Each row is a point on a landscape with many valleys, with its height.
From any point a ball rolls to the lowest of the 2 points nearest to it. It stops when none of these is lower. Distance is the straight distance between rows; heights are no part of it.
z500: [ 31   0  11 -21 -30 -10  25  41  -4 -29   7  39  36 -26  -3 -16  16  -7
  28   2 -26]  height 53.6
z454: [ 41   4  -3   0  19 -33  -3 -33 -36  17  21  20  -9  26 -14 -21   1  35
 -11 -25  45]  height 32.6
z504: [-25   2 -10  24 -14   8  -4  63   8 -22  19 -34 -64  -8  32  59   2   5
  -8  46 -13]  height 64.9
z364: [-18  -8  11   7  11  27   6 -42 -17  46  -7 -29  -2  10 -23 -15  -8   9
 -18 -28   9]  height 66.0
z460: [  0  50 -32  26  11 -10 -10   3   1 -13   6 -50  12  18   7   2   8 -30
 -14   6  -3]  height 43.0
z180: [-10 -15  39 -27 -14  13 -12   3 -29  19 -17 -15 -51  24  14  28  -6  27
 -31  -1  39]  height 59.7
z379: [-44  -8 -23 -12  15 -19  -1 -21 -37  59  19  17 -18 -18 -18  25  38  15
   0 -54  50]  height 39.0
z269: [ 19 -27  31  -3 -13  10  31 -24  13 -31   8  -5 -34   7  -3 -17 -66  26
   0  -1 -44]  height 73.9
z107: [ 13 -13  24  13  20 -25   4 -16 -39  17 -32  28  -3   6 -20   2 -70 -23
 -38 -18  26]  height 54.9
z157: [-20 -21  46 -23  16 -23 -44   9 -43  30  11  10 -14 -35  -5   6  58 -17
 -31 -23   8]  height 49.8
z472: [-15  44  11  -1 -12  48  11   5  21 -44  29 -12  -9 -28  53  25   8 -22
  11 -10   3]  height 54.3
z889: [-28 -50  20  20 -27  25 -27  21   8 -18 -23 -13  -5  -1   4  14 -27   7
   2  56 -37]  height 87.3
z992: [-23  26 -48  47   6 -18  15   6  37 -10  38  11 -51  -5  18  17  31 -19
 -25  32 -54]  height 53.5
z445: [  0 -38  10  -1   7  13  -6 -26   9  -7  -8  21  35 -42 -15 -22  -3 -26
  23  15  -9]  height 52.7
z819: [ -7  32 -33 -23  -6 -41  65 -36  21   4  41 -27  -8 -17  18  -4  24  -1
  -5 -12  -5]  height 79.1
z132: [-12   7   2 -33  46  54  -1 -33  19   9 -53 -16  22   4 -40 -17  -5 -45
  10 -18  10]  height 32.3
z556: [ 14 -32  51   8  -9 -59 -26  16 -20  15  21  -6  16 -27   9 -12  -7 -17
 -24   6 -10]  height 61.0
z212: [ 39  25 -25  -6 -19 -11  37  17  -6 -11 -15  -6  30  31  -1 -45  31  49
   3  -4 -16]  height 10.6
z662: [ 61  10   0  -6 -17 -20  30 -13   2  -7  24 -46   2  29   5 -47   7  36
  -7  14  -5]  height 19.6
z282: [-36   9 -29  41  17  25  30 -15   2 -23  -4   1   1 -15  10  -6 -36 -17
   3 -22 -24]  height 88.2
z575: [-23  41 -21  11  11   5  -3   4   2 -23  37 -42   8 -38  21  19  11 -40
  18  -4   9]  height 47.9
z487: [-25  -8 -28  31 -13 -39 -40 -14  25  54  29 -37  29   3  17  19   6  28
  17   8  34]  height 5.6
z891: [ -8  17 -15  -7 -13 -24  78 -28   8 -22  45 -30 -52 -22  22   5 -29  -4
 -16 -24 -27]  height 76.6
z439: [  7  27  22 -29 -27  23  14  33  14 -25  29  31 -56   9   5  24  15  -4
   3  10 -63]  height 72.3
z888: [-34 -15   3 -36  31 -48 -11  -2 -26  34  29 -10 -37 -27  -7  26  60   9
 -19 -21  20]  height 44.6
z577: [-22  12  -8  29  12 -20 -34  18 -23 -27  11  35 -24  10  10  21 -18  26
  -1 -24 -42]  height 83.8
z307: [-42 -52   1 -19  -8  55 -11  -3  -4 -26  -7  11  14 -41  -7  12  11 -11
  50  12  27]  height 57.8
z710: [ -2  28 -22   2   7 -27  -2  -9   9  -6  11 -12 -14  20  -2  -4  25  -1
 -22  29 -49]  height 47.6
z7: [ 11   2  27  11 -13 -26 -17  39 -10 -13  21  30 -48  43  -9   8 -35  28
  -1  -9 -79]  height 81.2
z76: [-21  -9  16  -8 -11  46  -1   3 -30  56 -41 -25  -3  18 -19  17   9  -6
 -28   6  55]  height 63.2
z607: [ 21 -27  17 -41 -11 -14  -3 -11  34 -31   8  41  48 -36 -18 -25  -3 -24
  48   4 -49]  height 47.8
z885: [ 14 -55  21  24  14  32  12 -39  13  -8  -8 -19   5   4 -11 -53 -49  36
   5  -2 -28]  height 71.2
z345: [-52   8 -34  33  43  -3  -9  -3 -37 -21  18  21 -11 -32  -8  18 -12  -7
  13 -30  -8]  height 86.2
z120: [ 36   5  26 -18 -38   8   5 -27  32  22   2  50  34  -5  16  -4  23  -9
 -15  33  26]  height 51.2
z783: [ 26  17  20 -44   6  -7 -22  24  -5  -8  24  52 -47  -1  -5  15  59   0
 -14  13 -21]  height 66.1
z171: [ 28  21 -18  31 -12  28  29   9  -7  36  27  -4  14 -25  17  16  14 -26
   2   2  96]  height 41.0
z525: [ -2 -33 -31  12   1   3 -54  19 -29  16   9  27  -3   2 -21   5  68 -11
  21   9  78]  height 30.1
z766: [-12   3   0  14   9   1   9 -16  -8  46  17  45 -30 -10  18  22  42  31
 -23 -30  46]  height 32.0
z176: [ 19  -5  -2  41   4  20  -1 -33 -15  23 -13  23  -6  28 -10   6 -58  -6
 -30   9  54]  height 51.3
z427: [  6   4 -18  18  32   8 -14 -10 -47   1  -6  43 -17  24 -33  -5  13  10
 -10 -17  26]  height 38.8
z241: [ -7 -20   2  21  15  22 -62  33 -42  -2 -12 -13  21 -10 -19  -1  34 -22
  21   3  37]  height 36.5
z33: [-35 -13 -26  61   8 -16 -14 -13  17  29   0 -59  51 -24 -10 -14 -33 -32
   9  -6  -8]  height 17.3
z457: [ -7  -4   0  -1   7 -15  23 -17 -30  19 -14  60  -5   6 -22 -21  18  22
 -25 -12 -29]  height 44.9
z522: [-37  -5 -18 -13  14  19   4   3 -27  16 -32 -25  -8  -3 -39  37  -7 -39
 -11  27  30]  height 65.9
z348: [ -4   6 -17  20  -3 -23 -41   2  31 -20 -21 -12  39  28  17   3 -35  16
  24   5 -16]  height 18.3
z469: [-10  -9 -12 -21  22 -41  22   1 -13 -22  -3   2  26 -28 -35 -36  13   7
  18 -28 -73]  height 44.7
z943: [ 30  12  18 -12 -23  38 -20 -24  25 -10  -4  67  -4  21  20  22  -5   3
 -11  33  21]  height 45.9
z69: [  7   7  45 -13 -21  26   2  11  12 -44  28  14 -51   8  17   5 -36  15
  10 -27 -71]  height 77.3
z314: [ 27  20 -30 -37  21 -10   9  23  39 -45 -50  -8  42  19  -8 -20 -39   5
  58 -22  -1]  height 36.2
z663: [ 26  32 -16  13 -13   1 -23 -21  52 -23 -10 -31  33  54  20 -32   2  18
  12   6 -35]  height 24.4
z709: [ 12 -28  26  24 -12  31 -29   8 -12  10 -28  19 -12  29  -9 -14   5   6
 -37  61 -14]  height 85.4
z198: [ -2 -11  -6 -41  -5 -53   0  26 -15 -15  20  40  -5   6 -31   3  14  31
  38 -24 -71]  height 38.5
z997: [  0  51  -9 -10 -30  36  13 -22  35   6 -15 -37  37  24  35  19 -21 -26
   1  -3  49]  height 27.6
z451: [  7  -8  22  41  18  55   5 -28   1  10 -27 -26  22  10   8 -53 -37  19
  -2 -52   0]  height 68.7
z914: [-17  45 -50 -20  -6  -7  43 -15  27  22  18 -24  19  -7  11   4  67  16
   5  -1  20]  height 81.3
z524: [ 33   1   9 -22  23   2 -40 -18  -5 -25  20  32  -5  -8 -20 -16  56 -13
   3  24  -9]  height 60.9
z700: [ 17 -15 -27 -21  -2 -18 -19  -5  15 -20  13  63  -5  24 -26 -12  17  43
  25  27 -59]  height 29.9
z923: [ 44 -13   7 -27  18 -15   7  27  39 -37 -35   6  40 -14 -25 -51 -25 -27
  45   2 -43]  height 42.0
z42: [-13 -13  15 -38   0   8  -2  12 -31 -33  -3   1   1 -36   7  18  -9  -5
  32 -33  22]  height 62.8
z245: [ 27 -10 -18  56  -4  18  35  -1 -27  24  20 -13 -18  -3   1 -11 -15  12
 -15  16  58]  height 46.9
z343: [ 20  55  11   9 -17  42  14  -1   2  39   4 -46  18   4  20   9  10 -39
 -25 -10  69]  height 34.4
z517: [ 45 -16  33 -24  -1  24 -29 -37  10  20  24   5  26 -16   5 -35  49 -11
   3  23  37]  height 55.9
z406: [  0  26  12  -8   9  58   6 -39  57   1 -38 -36  38  13  14 -14 -43 -45
   7 -19  22]  height 34.1
z723: [-40 -16   5 -18  13   7  17  32 -13 -29 -39 -27  38 -47 -10   6 -27 -33
  30 -23  -2]  height 66.5
z588: [-26 -50   2  13 -14 -47 -50  11  -1  42  16  -4 -14   0  23  34  17  37
  -3  13  41]  height 13.8
z29: [ 14   2  19  12  12 -62   6   7 -40  28  -5  17  26 -16  -9  -7 -16 -34
 -45  -7   8]  height 58.1
z494: [ -2  11 -13  56  -7 -18   0  59  39  12  29   5 -42  -9  40  32  41   1
 -25  46 -20]  height 59.4
z543: [ 14 -24  40  25 -29 -22 -23   7   0   8   0  20 -27  31  12   3 -36  27
 -39  26 -41]  height 83.6
z975: [-16 -37  31  14   1   2 -22  25  -3  -1 -47 -47  13  12  -6 -22 -25   0
 -12  17 -48]  height 88.7
z903: [  2  24 -26 -52  -6 -39   0 -12  33  33  23   1  18  -2  20  29  69  31
  14   6  40]  height 83.4
z3: [ -8   4 -18  36  -8 -18 -15 -29  27  36  -1 -28  67   4  15 -11 -33   8
  22 -17  21]  height 12.1
z368: [  6 -26  -6  22   3 -23 -20  10  -7  42  14  21 -16  -2   5  14  51   8
 -13  27  61]  height 22.3
z12: [ 55  37  -8  22 -14   2   6   7  33 -49  -9 -49   7  50   5 -33 -21 -25
  -7  31 -42]  height 30.6
z765: [-15 -34   8  -7 -35  -9  13  63   3 -21  27  -2 -60 -22  26  59 -27  21
  26  26   5]  height 69.5
z630: [-35 -37  55 -17  -6 -16  -4  12 -48  21 -14  16 -40 -11   4  13   4  12
 -39 -18 -13]  height 55.1
z678: [-22  33  -7 -39  23  45   8   6  14 -32 -66   8  16  13  -6  23 -26 -33
  12 -22   2]  height 23.5
z224: [ 15  21  -2 -20 -27 -14  59   8  -7  -2   7  48   1  -5  13 -15  16  25
  -9 -17 -14]  height 50.6
z259: [-16  29 -33 -37  30  31  10  13  14 -20 -68  -3  46  20 -10 -11 -17   7
  49 -47  30]  height 31.1
z189: [-37 -23 -19 -14  23  14  11  -6  -4  18 -31 -51  38 -35 -46   7 -41 -53
  23  -8  38]  height 68.5
z679: [  6   4  -5 -18 -17  39  -3 -17  26 -25 -17  72  -5  30  -8   2   2  34
  12  13 -29]  height 38.6
z244: [ 52  -9  -1  -4  22 -39  20 -11 -45   4   1 -34   2  25 -35 -44 -17  16
 -26   3   6]  height 26.4
z929: [-22 -12  -8 -19 -18 -23  34   5   6  -4  30 -14 -51 -16  29  38 -14  33
   0   4  -2]  height 73.2
z332: [  5  29   2  23   2  31   9  24   2 -41 -36 -43 -10  27   1  -6 -26 -38
 -23  20 -26]  height 37.1

Where does a ball stop that starts at each point below?
z224: z212
z929: z460
z29: z997
z69: z700
z556: z487
z180: z487
z332: z487
